A landscape with many peaks, sampled at points; each row gives a point and its height.
A climber steps from a point to the highest of its 3 nearest points, and stops where none of them is higher. Distance is the straight distance between rows; heights are no part of it.
lib: [  9   5 -23  42  34   3  -1 -11  22]  height 433
zamo: [ -3  27  23 -27 -68 -35  -7  48  32]  height 526
pav: [  8  19 -58   4  46   1 -23 -19  21]  height 99
fufa: [  0 -17  16  33   4  14  39 -32  10]  height 458
gidam: [  4   0  35 -50 -57 -27   4  12  23]  height 482
vin: [ 22  11 -28  45  32   5 -18   3   0]  height 645
Zom: [ -3  19 -40  12  40   6  -9 -31  36]  height 125
Ruga: [ -3 -20  13  32  15  13   7   9 -20]  height 721
subug: [  3  22  38 -22 -86 -33  11   6  35]  height 429
Nasar: [ -9 -18  29 -14  -8   2  -6  29 -46]  height 349
pog: [  2  -2  30 -46 -46 -22  -6  17  11]  height 512
Dor: [-12  23 -55 -16  45  10  -7 -52  27]  height 113
Nurun: [ -7  32 -77 -24  40  16 -18 -41   2]  height 100
beso: [ -8 -15  23  25  11  14  18  -4 -13]  height 326
Gibi: [ -4  27  27 -27 -78 -31  -7  31  36]  height 498
rola: [ -6 -29  31   5  -2  13  20   1 -29]  height 391
zad: [  3 -10   7   4   9   0 -27  40 -55]  height 840
Vusid: [ -1 -16  11  40  17  16  22 -16   1]  height 398
vanit: [ -4 -12   7  26  11   5  -3  25 -54]  height 892
kob: [ -7 -26  46  -5 -17  17  48 -44   2]  height 737
zisis: [ 22  18 -42  38  36  -3 -32   4   2]  height 734
gerov: [ -8  -2  11 -22  -1  -2 -32  60 -62]  height 765
Voni: [  0  22 -95 -29  33  29 -29 -21 -24]  height 70
Tuze: [  2  -2   8   8   2   5 -23  52 -69]  height 793
niv: [ 30   6 -23  53  27  -3 -28  31 -19]  height 800
motem: [  4  -3  33 -41 -81 -26   7  -9  35]  height 459
vepes: [ -6   7  18 -46 -28 -21 -25  52 -24]  height 618
Kadup: [ 11  30 -68  -3  40  13 -34 -13  11]  height 64
lagor: [  9 -14   9  29  17   8  -5  17 -37]  height 795
Pekug: [ -6 -25  30  27   9  20  27 -23  -7]  height 571
nonu: [ -1  24 -77 -21  34  21 -25 -23  -4]  height 83
zokat: [ 12  -1  -7  49  24   9 -11  24 -26]  height 834
Pof: [  0 -21  30 -27  -8   2  10  14 -33]  height 470
vesul: [ 22  34 -80 -13  47  20 -31  -9 -11]  height 26
vufit: [ -6  10  12 -41 -12 -22 -33  68 -39]  height 664
Zezu: [ -5 -29  44 -39 -28   4  18 -18   0]  height 643
Nibe: [-15   1 -24  23  31   2  29 -59  60]  height 127
vig: [ -4  13  24 -41 -41 -34 -18  41  18]  height 565
Bokub: [-11 -10 -10  23  16   3  39 -66  66]  height 118
lemod: [ 7 -2 -5 47 23  4  0  7 -9]  height 611
pude: [ -8   5  24 -47 -33 -17 -12  54  -5]  height 598
sis: [ -6 -33  37  -3  -2  18  37 -27  -8]  height 667
fef: [-11 -17   3  36   9   5  51 -56  47]  height 7
geni: [  5   0 -11  46  29   3  16 -22  19]  height 304
Vozap: [ -8 -10  30 -54 -37 -12  -9  24  -5]  height 531
tuf: [ -8 -25  34 -23 -13   6  20 -10 -15]  height 619
Sidin: [-12  10 -29  19  33   5  13 -50  53]  height 148
Kuben: [  2  21  33 -16 -81 -34   8  21  39]  height 457
Daluv: [ -4 -24  45 -42 -31   1  26 -31  10]  height 647
vonu: [ -3   2 -13  29  24   8  25 -46  48]  height 184
tol: [  7  -7   4  40  19   0 -18  41 -52]  height 856

Where does a climber stop that starts at each point below?
tuf -> kob
lib -> zokat
nonu -> vonu
pog -> vanit
Voni -> vonu
Gibi -> vanit
Kadup -> vonu

Write out the way that a climber takes from each point below.
beso -> Ruga > lagor > vanit
subug -> Gibi > zamo > vig > pude > vepes > vufit > gerov > zad > vanit
Nasar -> zad > vanit
vesul -> nonu > Nurun > Dor > Zom > Sidin > vonu
